Each row is a point on a tangle of strands that fork and nearly touch. The rows are in no order.
In the rows, 128 means zero.
Points whose rows are less than 156 apart are linked; no others are. Some points are linked to none.
vosu: [134 153  91 168 132 136 116 129 120 108 106 141 115  93 176  95 140 108
 104  46 170 179 103 132 118 110 129 178 182 129 144 101 135 138 144 171
  97 164 109  94 119 117 145 164 172 176 203 142 116 141]
Bivom: [147 132  89 128 141 173  78  93 108  72  70 112 105 128 138 132  96  79
 112  68 164 171  95 119 116  90 145 144 143 128 120 107 111 140 159 127
 141 127 114  93 117 105 142 164 158 124 171 199 151 134]
pok: [105 128 204  61 147 127  77 141 133 131 132  93 148 138 167 154 138 142
 101 155  93 134 150  81 117  84 156  72 148 118 121 154 149 126  93 116
 126 122 130 128 149 145  80 210  79  77 153 107 120 103]
Mipap: [131 133  78 206 114 154 140 119 143  96 115 113 119 152 101 155 121 116
 162  90 170 162 137 153 170 123 103 189 128 105 137 125 104 112 144 174
 130 150 121 135 114 129 178  58 173 165 171 180 152 127]
kud: [123 117 179 102 143 212 107 109 135 101 119 118 164 112 145 132 143 113
 149 180 153 121 119 104 171  68 152 161 100  75 142 158 155  94  91 140
 132  65 115 131 142 100 147 160  66  61  75 145 131 126]
fegu: [ 81 166 179  93 139 135  82 145 124 103 153 131 140 167 123 196 138 120
  89 136 154  75 141  83 149 171 123 128 129 112 124 168 130 140 144 133
  77 141 166 156 169 151  93 155  50  67 125  74 107 136]
Bimip: [121 124  88  83 136 143 114 114 150 169  90 122 135 126 135  87 143 167
 140 107 142 207 176 118 106  71 148 107 118  71 130 138 139 117  86 105
 135  94  95  95 103 110 146 179 177 119 180 187 102  90]
mip: [133 167 114 189 127  74 170 152 125 126 156 164  94 132 124 128 103 119
 121  90 161 142 129 145 124 191  82 152 146 148 118 109  94 150 185 151
 112 179 133 136 126 148 122 102 152 190 170  88 128 126]
mup: [109 171  58 114 133 162 156  97  98 211 103 187 141 168 114 124  98 164
 120  89 213 165 135 135 105 170 150 113 112  93 151 129 168 134  76  77
 107  68 112  99 140 155 153 112 155 122 117 174  76 141]
gim: [106 136 153 104 119 167 114  99 134 127 106 122 142 130 113 129 115 128
 146 157 134 141 142 127 139  98 141 139  93  90 146 147 126 113  89 122
 134  73 129 135 140 106 123 139  78  85 118 149 133 128]
dif: [168 109 136 151 128 110 156 149 115 134 139 154 118 107 139 104 115 119
 138 148  86 114 102 159 105 134 129 144 134 172 126 101 115 153 143 153
 161 141 138 136 114 120 120 101 122 185 107 111 161 128]
fev: [187 115 158  52 153 151  99 112 133 121  93  89 135 104 119 116  39 131
  91 145 104 157 137  97 101 119 177  95  74 127 105 110  82 126 126  86
 189  97 102  90 108 121 110 175 108 146 138 148 148 125]
dag: [154 134  97 145 122 155 128 163 119 145 136 177 155  81 204  49 151 130
 121  83 141 163  64 129 128  79 136 169 168 114 146  90 144 118  82 166
 129 126 104  98 115 128 157 168 160 209 135 122 105 134]
buzil: [157 157  74 148 148 102 150 109  99 141 100 166  81 163  57 137  45 104
 110  74 191 123 107 123 116 219  97 119 109 153 144 126 101 153 176  62
 129 135 118 101 139 149 129  93 170 146 127 140 130 177]
nuf: [158 128  36 171 146 112 165 117 103 160 100 152 102 159  67 128  69 109
 139 104 164 113  93 129 129 186  96 103 119 143 137 105 110 156 167  66
 145 123 107 105 165 164 161  75 187 136  92 184 114 147]
lelu: [104  99 189  87 146 136 111 116 149 147 129 105 140 110 163 109 171 149
 147 215  79 116 142 130 136  58 167 113 114 111 128 152 180 109  66 134
 146  98 118 136 120 107 133 173  72  83  86  85 113 110]
rud: [ 80 149 148 131 127  78 117 161 132 120 168 127 113 143 132 179 177 127
  84 125 115  74 128 108 115 170  96 102 179 152 115 146 140 150 154 129
  77 190 165 139 146 154  80 137 108  96 154  78 105 114]
luvab: [154 124 125 158 125 116 114 123 116  71 114 115  91 143 126 169  72 101
  98  84 156 143 125 125 114 155 118 148 138 142  99 117  63 160 192 155
 133 186 134 124 109 136 120 121 169 172 212 120 192 147]
lapo: [124 153 103 142 121  60 142 123 139 154 134 124 105 156 103 127 141 157
 133 106 107 173 189 129 114 147 107  94 138 126 109 139 115 152 156 120
 103 163 139 125 108 132 106 120 167 124 177 134 135 123]
mer: [136 137  62 138 134 127 150 124 132 155 114 136 108 156  53 137 114 123
 150 122 173 120 119 133 141 161 101 104 120 109 131 144 135 141 131  79
 124 127 122 112 166 148 155  97 167  90  85 172  99 129]
matik: [107 182 182  81 149 104  92 143 119 153 150 177 143 130 131  99  88 134
  33  88 151 122 125  72  95 180 117 113 159 174 126 137 115 134 135  94
  82 132 140 117 158 174  84 184  89 155 169  66 108 163]
vekup: [160 107 146  49 159  92 118 146 136 162 118 102 116 125 125 109 108 158
 110 151  53 160 159 112  87  97 173  49 120 148 111 129 135 127 107  81
 173 117 123 118 118 127 106 185 146 112 129 126 109  93]
neti: [134  62 169 114 123  80 139  87 169 135 109  79 120 113 120 132 147 166
 188 206  40 118 186 152 142 111 167  98  84 131 100 122 108 106 118 139
 162 115 125 149  65  94 114  86 127 119 111 140 163 109]
pera: [163 149 111 139 134  87 156 123 114 145 112 154  93 137 100 114  58 109
 105  82 140 153 121 119  86 172 108  99 122 166 111 119  87 161 171  91
 142 153 121 103 120 145 112 124 172 173 154 148 137 159]
roza: [ 82 148 165  84 151 130  82 146 136 141 134 132 153 135 180 131 182 141
  92 113 122 142 142  68 102  86 137  84 185 122 142 154 174 133 106 122
 103 134 121 114 153 161  96 234 113  81 162  97  84 121]
fiz: [119 113 133  97 126 156  88 111 122  89 116  90 124 124 154 135 160 121
 133 117 114 154 136 105 106  58 154 106 161 109 116 139 145 130 115 132
 142 125 118 110 124 115 114 188 156 107 147 160 130  92]
tode: [114  76 114 160 115 176 136 122 151  74 130  80 145 130 102 155 176  93
 181 166 131  97 117 156 194  90 115 171 137  82 147 137 178  78 141 153
 142 124 119 166 128 121 177  77 121  76  51 150 122 103]
Nis: [168  81 166 103 129 107 139 101 152 152 106 110 125  99 127 116  84 140
 168 216  38 111 146 164 135 132 174 104  67 150 101 109 101 119 104 112
 191 104 114 141  91 104 137  95 104 139  98 113 170 116]
timu: [151 146  85 206 118 114 164 132 149 110 113 122  87 144 114 142 105  96
 135  92 183 153 128 153 152 165  79 167 137 133 130 118  86 137 189 171
 120 177 130 130 131 149 159  82 173 187 174 120 142 148]
mipur: [116 121 137 128 121 126 143 142 129 140 138 132 122 165  73 150 120 116
 133 168 168  46 123 136 146 189 101 114  89 122 137 158 151 136 125  79
 111 104 136 149 181 153 140 108  87  73  44  92 102 141]
mutum: [137 116 134 145 111 144 123 124 116  99 141 118 124 120  92 156 103  88
 129 164 150  53 110 149 168 186 113 147  97 156 115 118  90 123 149 122
 133 135 138 146 154 132 135  84  77 131  89  87 157 146]
nofi: [162 148  94 121 147 161 127 142 101 172 124 195 169  95 179  46 108 138
 101  75 156 177  85 115  84 114 145 139 155 140 153  98 123 129  87 118
 121 116  96  81 131 145 159 176 153 194 156 131  70 155]
Vavus: [ 95  76 123 145 118 148 149 136 146 113 143 102 140 123 138 128 204 128
 172 192 113  83 107 155 158  73 130 140 128  79 144 145 213 115 109 148
 137 108 128 147 124 112 174  91 107  73  49 133 103 107]
dorep: [130 149 105 145 125  93 134 121 141 137 110 108  99 161  82 166 106 125
 149 113 141 137 169 131 146 164 104 120 104 124 115 137  79 130 166 110
 126 139 139 131 113 129 119  92 156 101 155 156 159 154]
Lor: [140 153  89  98 159 149 115 118 100 171  98 193 158 116 150  75  78 154
  74  61 186 190 107 106  79 132 161 113 136 138 152 123 148 128 103  87
 121  97  94  67 140 141 169 188 150 146 151 156  79 146]
Govir: [144 106 129 121 150 136 148 149  98 120 137 167 117 103 106 111  92  92
 114 144 125  54  64 118 113 163 127 113 118 175 129 117 138 149 141  84
 139 115 132 134 159 110 126 128 101 137  61  78 133 133]
dur: [165 145 201  93 123 196  81 109 121  65 105 112 152 112 154 144  80  88
  76 109 134 149 133 112 130 111 161 152 114 126 116 103  62 107 119 156
 158 114 130 127 112 104 108 170  87 160 172 138 175 149]
Nagop: [182 106 134  51 179 137 124 133 123 153 108 102 133  82 131 102  66 133
 102 142  71 161 117  96  77  83 182  76 120 149 119 109 127 130 121  85
 198  98  97  90 126 112 128 197 146 167 118 130 116  91]
Nosol: [ 96 166 169  79 133 114 109 142 128 143 156 161 136 145 115 131 101 135
  70 121 151  93 138  78 125 176 114 114 128 145 136 165 126 143 124  93
  77 118 153 146 161 153  84 161  68 103 119  79 109 155]
fasop: [114 122 150 101 139 219  99 116 111  55 109 118 140 142 116 160 140  86
 122 147 182 110  90  94 179  96 127 166 110  77 136 153 165 127 121 131
 127  81 131 133 165 123 148 150  82  44  85 159 129 135]
vani: [146 131 158 108 131 201  61 112 115  52  90 102 137 121 160 143 113  72
  83  92 164 176 104 104 128  80 155 160 143 114 135 109 121 114 130 150
 140 121 112 107 117 100 124 188 126 140 195 173 176 129]
Sivub: [162 114 153 142 125 113 133 122 111 100 140 131 100  98 137 177  64  97
  82 107 128  94  98 125 117 174 126 144 130 177 101 110  48 145 187 147
 144 168 137 136 116 137 108 116 139 187 165  74 202 159]
noted: [111 154 133  99 133 166 153 124 109 167 122 144 140 156  74 127 104 118
 134 133 195  90 115 105 153 187 118 127  71 111 152 152 133 120 105  71
 108  64 130 136 188 140 134 124  78  75  70 134  99 167]
nuva: [130 118  67 137 149 109 157 144 103 165 134 182 108 124 125  77 145 168
 103 123 119 137  78 121  83 117 123  76 173 145 135 125 181 160 127  85
 124 140 112 107 138 131 140 151 187 119 121 152  68 106]
sumod: [102 130 142 148 128 153 148 157 123 126 166 138 163 118 152 110 182 115
 133 173 132  67  92 138 149 111 125 155 150 129 154 129 183 130 104 171
 114 124 142 154 150 139 149 107  67 124  52  77 101 116]
Mon: [116 133 106 109 143  85 141 151 138 191 152 150 133 125 155  84 181 182
 135 131  93 176 157 116  83  80 139  89 161 107 143 137 173 114  83 120
 110 117 116 116 119 126 125 179 157 111 141 122  83  92]
penod: [ 84 146 127 136 106  94 123 121 150 129 152 102 146 166  95 161 186 156
 155 146 130 139 191 153 159 131 118 132 114  84 130 164 139 118 123 140
  99 138 144 152 123 120 128  96 104  74 123 137 108 113]
nemon: [125 147 123 158 116  88 107 126 143  97 140  84 110 173  69 217 123 122
 142 140 150 105 188 145 171 195 104 148  95 125 119 140  66 110 173 114
 120 159 145 168 126 147 120  75 120  84 130 133 159 138]
tunok: [145  74 131 161 122 148 145  95 159 121 109  77 147 134  93 153 117 124
 207 187 104 113 138 164 198 112 152 159  77 114 130 105 134  82 128 140
 155 102 112 155 111 119 173  45 115 112  48 149 144 135]
Lel: [118 161  88 101 131 176 137 102 106 170 101 157 134 165  77 137  77 131
 109  86 228 126 118 104 132 188 131 115  97 110 143 149 145 134 104  63
 128  61 114  85 178 158 155 117 119  87 109 179  88 159]
nud: [177  81 122 135 138 187 124 110  99  60  89 108 123 105 115 161  76  70
 132 136 114  83  66 123 146 120 155 135  93 146  99 101  85 127 151 111
 180 105 123 120 118 104 145 106 122 112  78 150 184 135]
Bibik: [117 155  92 176 122 124 120 144 141 120 147 143 133 121 173  94 189 137
 132  77 159 172 130 146 158 110 115 194 176 103 148 115 134 131 110 204
  91 175 130 125 110 115 161 126 167 168 194 144 119 128]
nena: [104  90 146 144 104  88 119 122 137  98 136  77 117 143 123 160 186 138
 157 126  69 137 180 130 131  87 117 135 140 102 115 144 118 111 146 166
 123 145 143 150  95  97 101 101 163 114 141 153 156 101]
Vup: [116 128 138 156 110 117 117 155 134 109 155 130 118 114 197 126 176 114
 108 108 105 115  90 128 109 114 117 143 203 155 135 113 134 149 153 175
 114 190 133 130 129 131  97 152 139 177 163  95 141 116]
nobes: [141 107 128 128 129 196  96 114 109  48 116  98 135 117 136 181 148  76
 112 129 146  95 103 122 168 103 131 164 143 101 118 133 147 127 147 150
 131 125 138 131 147 112 143 123 101  77 102 154 159 115]
pep: [ 86 134 196  80 120 138  73 132 135 105 138  96 131 165 132 196 158 135
  89 126 110 100 153  85 130 116 135  95 141 120 109 159 150 143 130 123
  92 142 149 152 163 154  73 180  74  51 155 105 123 124]
rofin: [120 161 151  65 109 190 106  90 123 169  83 154 158 149 107 127  56 144
  97  79 207 180 163 105 132 145 154 137  40 102 149 154 115 109  76  91
 121  44 128 104 119 140 126 153  83 123 146 176 114 159]
govis: [ 53 172 139 126 113  75 106 132 142 146 176 110 141 162 137 146 208 182
 135 122 130 149 208 127 131 110 106 123 136  85 131 162 152 123 107 162
  67 159 166 142 128 119  92 133 116  83 166 121 101 111]
pavi: [143  97 106 115 132 165 168 105 120 154  89 133 121 106  99 102 101 136
 187 188 121 102 100 141 133 119 136 113  80 110 129 113 145 114  98  80
 159  61 116 120 139 118 152 103 122 108  53 159 122 130]
pezu: [147 142 124 136 139  97 166 177 107 200 171 215 141 100 162  37 119 146
 103 129 108 133  87 128  84 153 114 111 159 178 159 110 154 127 113 107
 127 134 117 122 127 134 120 145 144 206 107  86  91 135]
kuz: [105  71 157 148 103 100 128 126 150  97 159  84 135 111 156 152 185 132
 156 163  48 100 155 170 146  96 132 148 133 136 125 119 143 104 128 193
 137 151 140 167  89  98 136  89 124 131 119 100 155 124]
Nir: [102  94 137 139 114 109  99 132 143  74 123  78 102 142 155 162 203 125
 131 106  99 130 142 124 119  70 119 115 188 134 111 130 150 135 150 156
 127 162 121 122 114 103  94 164 173 118 165 153 143  88]
Lut: [140 152 117 125 125 136 167 158 106 177 166 181 146 107 153  76 134 152
 150 125 136 128  96 134 106 136 118 125 142 127 161 127 151 142  95 130
 110 114 121 125 147 133 151 123 121 166  99 105  93 130]
zef: [114 175 158  80 130 148 118 107 133 153 107 135 149 145  97 117  77 136
 129 128 154 173 184 125 130 127 133 124  54  97 140 142  90 103  99  83
 131  65 125 126 120 132 109 136  79 102 137 148 127 145]
Fidi: [ 86 184 113 180 107  83 128 144 150 125 155 129 131 159 135 123 183 137
 126  82 163 173 179 151 136 157  99 161 155 111 132 144 124 136 135 187
  70 184 144 134 126 134 128 112 151 149 206 130 126 129]
rokul: [118  72  54 175 106 134 123 138 128  80 108 104  93 134 112 151 177 120
 154  97 131 120 100 133 144  91  92 137 171 109 121 128 155 147 175 144
 142 172 114 120 123 117 167 105 191 116 116 183 121  91]
Gub: [122  95  82 166 113 136 134 134 132  86 118  86 116 141 100 156 162 122
 167 146 126 110 127 155 160 128 108 142 141 103 134 135 155 114 145 131
 146 140 131 135 135 129 165  75 141  87  89 156 135  89]
guv: [125 149 163 123 117  70 145 139 146 168 153 146 141 134 119 109 127 159
 152 166  85 111 170 159 122 161 138 107 102 136 127 141 113 135 117 126
 127 140 163 160 119 128 118 100 101 140 122  87 125 148]
letaz: [158 157 150 113 122 208  95  98 126 107  83 131 157 129 139 109  55 101
 110  84 194 195 144 136 146 127 150 178  66 118 140 119  89  92 106 142
 136  90 123 114 113 116 126 128  99 147 194 174 167 164]
mifuf: [134 119  69 101 132  84 156 120 139 208 123 139 121 127 128  92 168 198
 144 114 115 211 164 118  88  87 152  76 133  92 121 133 158 132 102  99
 134 102 100 113  98 121 134 158 211 120 155 181  75  86]
mumil: [149  87  95 136 128 169  97 108 109  58 102  84 106 133 103 181 109  78
 126 127 136 104  89 107 144 123 119 137 113 118 110 127 117 131 173 105
 162 126 125 125 126 112 129 115 148  86 100 181 162 116]
supu: [155  86 150 125 132 142 144 127 109 105 131 136 131 110 101 138 101  97
 114 177 105  15  79 131 146 186 130 125  71 180 110 114 113 122 145  90
 146 111 142 155 154 128 150 107  82 117  41  70 144 147]
Dolut: [111 172 146 137 118 139 101 118 136  99 136 126 143 140 142 149 147 117
 128 102 148 159 144 128 143 118 114 154 135  93 137 126 130 128 109 163
 106 132 136 123 119 120 128 139 113 130 168 139 147 128]
mapo: [154 129 132 139 141 121 143 152  91 155 156 190 117  93 129  64 104 118
  92 117 132  85  48 106  93 170 117 118 165 199 151 116 137 142 140  98
 134 127 128 120 158 131 125 150 131 190  90  88  96 135]
bip: [159 117 128 168 127 121 167 142 114 111 154 144 101 104 141 124  98  97
 129 137 103  80 101 153 128 180 116 158 123 192 115 112  60 129 170 159
 153 160 150 152 120 126 137  76 129 195 121  71 177 157]
zoka: [112 151 128 153 124 133 184 181 132 186 172 188 158 114 155  73 164 140
 138 167 133  84  87 135 133 148 108 156 139 142 163 135 166 124  85 146
  86 122 142 149 162 136 146 121  93 157  64  69  82 138]
rela: [125 184 107 154 118 138 132 109 126 153 135 177 134 143 142 101  98 122
 104  63 196 168 125 139 131 183 115 158 133 136 156 123 101 138 127 142
  97 136 132 123 127 136 140 114 119 179 198 120 131 171]
sasak: [142  88 134 146 113 121 114 142 124  82 130 111 111  91 174 161 143 105
 103 112  78 119 105 128 102 102 128 125 185 183 100 103 104 146 165 167
 159 174 133 137 103 121  89 144 172 194 162  95 176 114]
kog: [ 95  93 167 118 136 136 114 118 148 113 141  97 143 132 147 160 198 147
 165 197  92  95 140 114 147  58 154 128 132  63 129 165 202 115  82 145
 126 107 137 136 124 102 121 144  96  49  77 128 118 102]
fugog: [160 102 123 142 141 191 144  93 121 111  95 119 133 107 121 109  73 107
 163 140 128 117  85 126 146 106 143 135  97 115 140 102 105 109 131 118
 180  74 107 109 131 102 152 111 129 136  69 177 157 129]
turem: [103 167  90 158 118 127 108 135 128 101 137 117 122 169 113 163 159 119
 124  91 201 150 153 137 155 155 105 150 158 111 128 150 134 135 151 148
  79 176 142 133 136 138 140 120 137 113 179 136 125 111]
zuko: [186  91 123 120 154 109 157 138  95 152 128 151 114  94 148  85  84 113
 121 139  66 123  97 123  65 122 142  91 135 199 105  89 110 141 141 113
 187 136 122 109 115 126 118 148 162 191 115 101 145 112]
kife: [135  81 126 139 127 168 135  90 154 103  92  77 156 117 109 127 134 136
 207 179  84 147 135 152 174  52 154 153  95  77 135 119 143  79 109 136
 154  72 114 151  88  78 155  85 138 108  80 194 144 107]
nule: [153  94 114 113 139 142 147  86 159 154  77  91 134  98 107  96 114 149
 201 173  94 171 151 137 130  57 158 124  80  85 137 109 115  92  95 122
 178  61 100 141  98  94 141 112 157 141 115 195 148 104]
ditef: [120  93  55 168 119 116 143 146 122 141 120 144 103 127 126 110 185 159
 157 106 119 138  92 136 110  99 113 108 173 107 127 127 175 168 149 115
 125 149 115 117 131 127 146 121 210 104 101 175  88  89]
ziza: [113  68 147 160 106 135 143 142 133  88 158 102 152 104 150 127 172 108
 144 187  88  79 105 166 166 106 128 166 144 146 137 119 168 116 123 193
 139 149 147 160 106 118 160  79  95 137  66  80 136 116]
zezir: [140  89 190 126 114 113 135  95 142 111 146  99 141 102 137 146 109 138
 140 189  41  76 151 161 148 150 152 128  83 171  90 108  78 120 128 140
 160 127 138 154  90 101 132  86 101 134 122  80 186 148]
Namis: [109 178 138 156 109  63 150 138 141 165 160 140 137 137 150 110 171 165
 155 115 116 178 176 147 116 135 113 125 144 131 135 130 119 134 111 159
 103 163 141 140 108 121 108 112 131 177 178 113 127 129]
Tinel: [112 101 179 108 132 118 152 120 148 158 144 134 142 120 143 109 153 133
 151 217  82  80 123 147 131 112 147 111  96 134 132 138 178 131  87 125
 137 106 138 133 131 119 135 126  61  86  49  72 113 120]
pufu: [143 130 144  99 139 100 144 131 121 167 139 154 111 129 117 101 115 152
 149 170  75 129 157 135  88 137 139  67 116 153 113 128 130 138 110  93
 150 113 127 128 124 122  99 137 123 120 107 105 110 112]
zav: [136 121  78 139 121 100 192 130 131 193 130 152 131 119 117  83 154 183
 191 159 112 147 138 148 116 110 118 110 120 105 141 120 161 123  85 124
 145 103 113 133 122 139 142  85 158 131  88 163  90 106]
Suti: [ 99 138 129 135 116 122 139 119 142 132 138 110 133 171  73 162 158 136
 173 170 151  90 167 154 169 148 114 116  94  97 137 168 148 107 110 116
 101 125 135 152 162 142 144  85  79  42  75 125 104 128]
Rut: [142 123 182  63 132 159  79 112 118  86  94 109 133 122 133 156  72 113
  76 108 120 139 136  92 120 139 152 110  97 140 101 117  72 128 133 107
 154 120 130 119 116 137  80 171 104 114 157 139 168 141]
gedo: [ 85 173 148  91 129 138  79 126 134 130 132 142 160 136 169 142 150 147
  97  98 156 176 160 101 113  92 133 135 151  98 120 145 144 123  96 138
  83 124 129 114 137 136  96 194 104 107 184 134 115 125]
gulo: [124 111 169 127 114  78 139 135 127 124 156 116 120 125 122 155 121 131
 117 184  62  59 136 156 133 178 130 121 108 174  98 131 111 139 142 132
 136 161 169 167 111 141 119  82  96 132 100  70 161 148]
guge: [139 112  55 176 110  88 203 126 141 185 130 119 110 138  79 127 128 167
 209 153 100 123 139 150 145 140 116 111 101 123 143 123 135 126 131 109
 155 113 114 134 124 142 143  50 179 125  78 176 113 119]
bis: [ 74 161 160 123 120  59 105 156 149 134 164 130 138 145 155 129 196 158
 107 120  98 123 165 107 110 119 122 106 176 139 131 142 145 144 117 153
  81 172 147 134 126 147  69 146 117 117 184  86 113  96]
Dabom: [146 159 102 129 143 102 134 140 109 157 129 173 114 131 129  87 106 148
 103  92 144 158 112 112  86 145 114  93 158 154 137 117 126 160 149  95
 117 140 119  92 136 145 128 152 165 150 136 142 106 137]
Puda: [121 126 100 128 135  79 183 164 137 200 160 156 128 123 140  74 188 190
 152 173  86 137 134 146  93 104 122 105 140 123 145 135 189 130  83 130
 110 113 128 148 127 124 125 129 162 121  96 116  77 117]
til: [136 102 134 116 127 142 177 134 130 179 134 145 138 108 117  93 142 150
 186 198 110  83  88 138 122 107 146 109  97 118 139 141 190 126  86  94
 133  71 124 130 147 128 164  99 104  88  28 119  95 129]
reka: [140 116 138  79 159 155  88 107 142 121  95  85 140 121 149 120 144 136
 127 115 122 203 160 110 117  40 157 111 107  73 117 135 141  97 109 121
 152  93 112 103 111  92 116 196 152 129 167 176 135  61]
baze: [125 151 165 125 120 120 121 132 138 106 127 106 132 159  67 173 101 106
 132 144 140  80 154 137 170 198 115 143  64 126 114 146  68 103 159 109
 141 124 131 158 138 136 113  93  88  88  96 128 151 174]
Dilur: [105 168 132 100 151 110  95 149 137 152 147 154 139 113 162  99 119 135
  63  78 135 140 124  81  81 140 130  93 189 169 136 130 135 143 139 104
  86 153 120  95 142 169  89 207 125 139 180  83  87 136]
Dit: [112 121 155 108 123 154  89 149 109  80 149 125 112 115 154 182 135  89
  56 108 120  75  65 101  97 142 126 125 185 189  99 110 126 146 169 115
 107 179 158 131 163 146  90 171 122 133 164  62 154 122]
Zodud: [108 148 127 123 146 132 103 146 109 104 142 139 118 129 137 166 141 113
  78 106 151  99 101 110 112 139 115 119 183 129 106 146 143 158 162  93
  86 159 143 115 156 139  92 162 103 100 145 105 122 131]
Zev: [126 196 149 172 134 116 139 145 131 147 166 167 130 138 141 109  95 114
 111  86 163 142 122 138 130 188  93 179 151 164 148 112  84 122 147 164
 104 156 140 132 128 149 110  99 101 219 178  78 126 165]
Repep: [139 119  92 179 101 113 211 126 165 162 149 117 151 123 100 112 137 141
 207 174 116 109 151 189 199 142 101 163  96 125 155 111 140  92 107 173
 143 119 113 165 121 152 188  28 127 165  61 130 115 148]
Fabu: [194  98 156  95 130 112 116 139 116 119 128 114 106  82 173 145  95 109
  86 116  69 134 118 118  74 109 151  87 160 188  91  96  73 149 157 129
 171 160 123 117 108 125 108 174 168 189 157  92 163 131]
Gusi: [148  76 121 145 112  92 175  99 159 161 103  89 108 113 118 100 120 170
 210 172  61 168 172 157 131 100 144 112  82 125 124 113  93  94 117 148
 167 106 112 143  76  97 131  79 169 158 116 161 157 122]
vakon: [139 131 110 187 110 136 162 128 136  97 151 108 153 136 105 129 129  97
 169 138 148 132 134 147 187 132  89 191 120 116 140 108 110 105 145 183
 148 157 119 156 119 119 163  54 131 159 112 141 146 138]
gobu: [112 134  78 165 132 151  92 118 119  75  77 108  90 124 155 131 142  93
 114  50 178 171 122 137 131 101 128 172 169 112 119 126 143 151 161 159
 103 153 108  95 116 111 158 151 186 125 199 186 119 116]
revop: [106 124 126 125 118  59 104 128 138  97 123  92  79 165 113 181 156 144
 115  96 116 129 189 121 119 144 116  99 158 121  89 144  92 157 182 138
  98 175 154 132 112 134  83 135 172 105 199 135 157 115]
risa: [ 83 115 187 112 120 101  95 129 144 138 165 101 127 149 144 163 175 157
 133 180  57 101 173 135 125 119 138  97 129 117 128 149 138 120 106 154
 109 151 154 151 121 115  93 128  84  85 138  89 127 114]
pidi: [138 125 129 124 130  90  98 105 137  87  86  89  87 138 131 158 103 114
 105  75 123 170 171 123 102 131 117 114 136 132  93 116  83 152 178 139
 124 163 124 122  97 125 102 157 181 142 215 161 177 135]
roset: [126 164 127  89 142 170  98 123 106 145  98 169 143 135 118 104  71 128
  85  82 205 171 123  99 109 135 133 125  99 125 147 146 136 126 105  93
 105  85 106  82 133 142 125 168 101 115 150 138 103 158]
ref: [155 127 107 172 118 140 138 164 113 116 151 164 138  80 196  83 170 115
 102 103 121 133  56 136 106  94 112 159 198 157 140  96 152 140 123 184
 131 160 121 115 122 129 134 139 141 197 129  91 122 119]
Mizo: [ 97 184 119 123 134 123  96 134 111 144 101 159 126 156 117 118  87 135
  85  46 204 166 139 123 123 173 134 143 124 122 140 141 120 138 136 121
  83 130 140 103 136 160 129 135 114 119 194 142 104 165]
Duzok: [135 121 182  96 123 129 106 141  94  93 158 132 117  92 149 169  89 100
  64 119 110  62  69 110 113 184 126 139 130 194  99 122  82 147 160 114
 126 148 145 140 151 126  88 156  98 157 147  55 182 154]
Dinon: [130 138  92 177  85 143 174 149 141 136 164 137 167 123 116  93 162 124
 172 143 156 121 114 181 193 127  95 203 123  95 156 106 136  98 102 186
 130 128 136 166 129 147 182  49 134 180  98 132 113 133]

Follow the links from the first point to the second, and from the first to the third. Name the last point that the two ways share.
pezu / neti / matik: Fidi
dag / gulo / nemon: lapo
lelu / mip / dag: roset
supu / Zev / mumil: roset

A fork is a point with three links, a tip a point with one. Leave the first point through the second and follow the links. Name the first fork or tip that comes.
Gusi / neti: Fidi
supu / Govir: guge
mer / nuf: roset
Nagop / vekup: tunok
til / Tinel: mer
kuz / ziza: lapo
mup / Lel: Sivub
Duzok / Dit: mup
Fidi / turem: Dilur

A fork is a point with three links. Follow the links from the first point to the second and name the forks in between, in order.
Lor / lapo: Sivub
pezu / Lel: lapo, Sivub
Vavus / zuko: roset
turem / sasak: Fidi, lapo, Sivub
bis / Mipap: Sivub, roset
zezir / Sivub: Fidi, lapo
roza / fugog: Fidi, lapo, Sivub, roset
dur / matik: Fidi
gim / Zodud: roset, Sivub
mup / fegu: Sivub, lapo, Fidi

Name the points in between on the shortest way along the links from the first point to the second, in order.
Mipap / buzil: timu, mip, Zev, rela, Mizo, roset, rofin, zef, gim, kud, fasop, nobes, mumil, nud, fugog, pavi, til, Tinel, lelu, kog, Vavus, tode, Gub, rokul, ditef, nuva, Dabom, pera
pezu / Zodud: mapo, Govir, supu, mutum, baze, nemon, dorep, lapo, revop, pidi, luvab, Sivub, Duzok, Dit
noted / bip: mipur, Suti, penod, govis, bis, rud, Zodud, Dit, Duzok, Sivub
Repep / gedo: Dinon, vakon, Mipap, timu, mip, Zev, rela, Mizo, roset, Lor, nofi, dag, ref, Vup, sasak, Fabu, zuko, dif, bip, Sivub, luvab, pidi, revop, lapo, Namis, Fidi, turem, Dolut
tunok / Lut: kife, nule, Gusi, neti, Nis, zezir, gulo, guv, pufu, vekup, Nagop, fev, Rut, dur, vani, Bivom, gobu, vosu, Bibik, Fidi, Namis, lapo, dorep, nemon, baze, mutum, supu, Govir, mapo, pezu
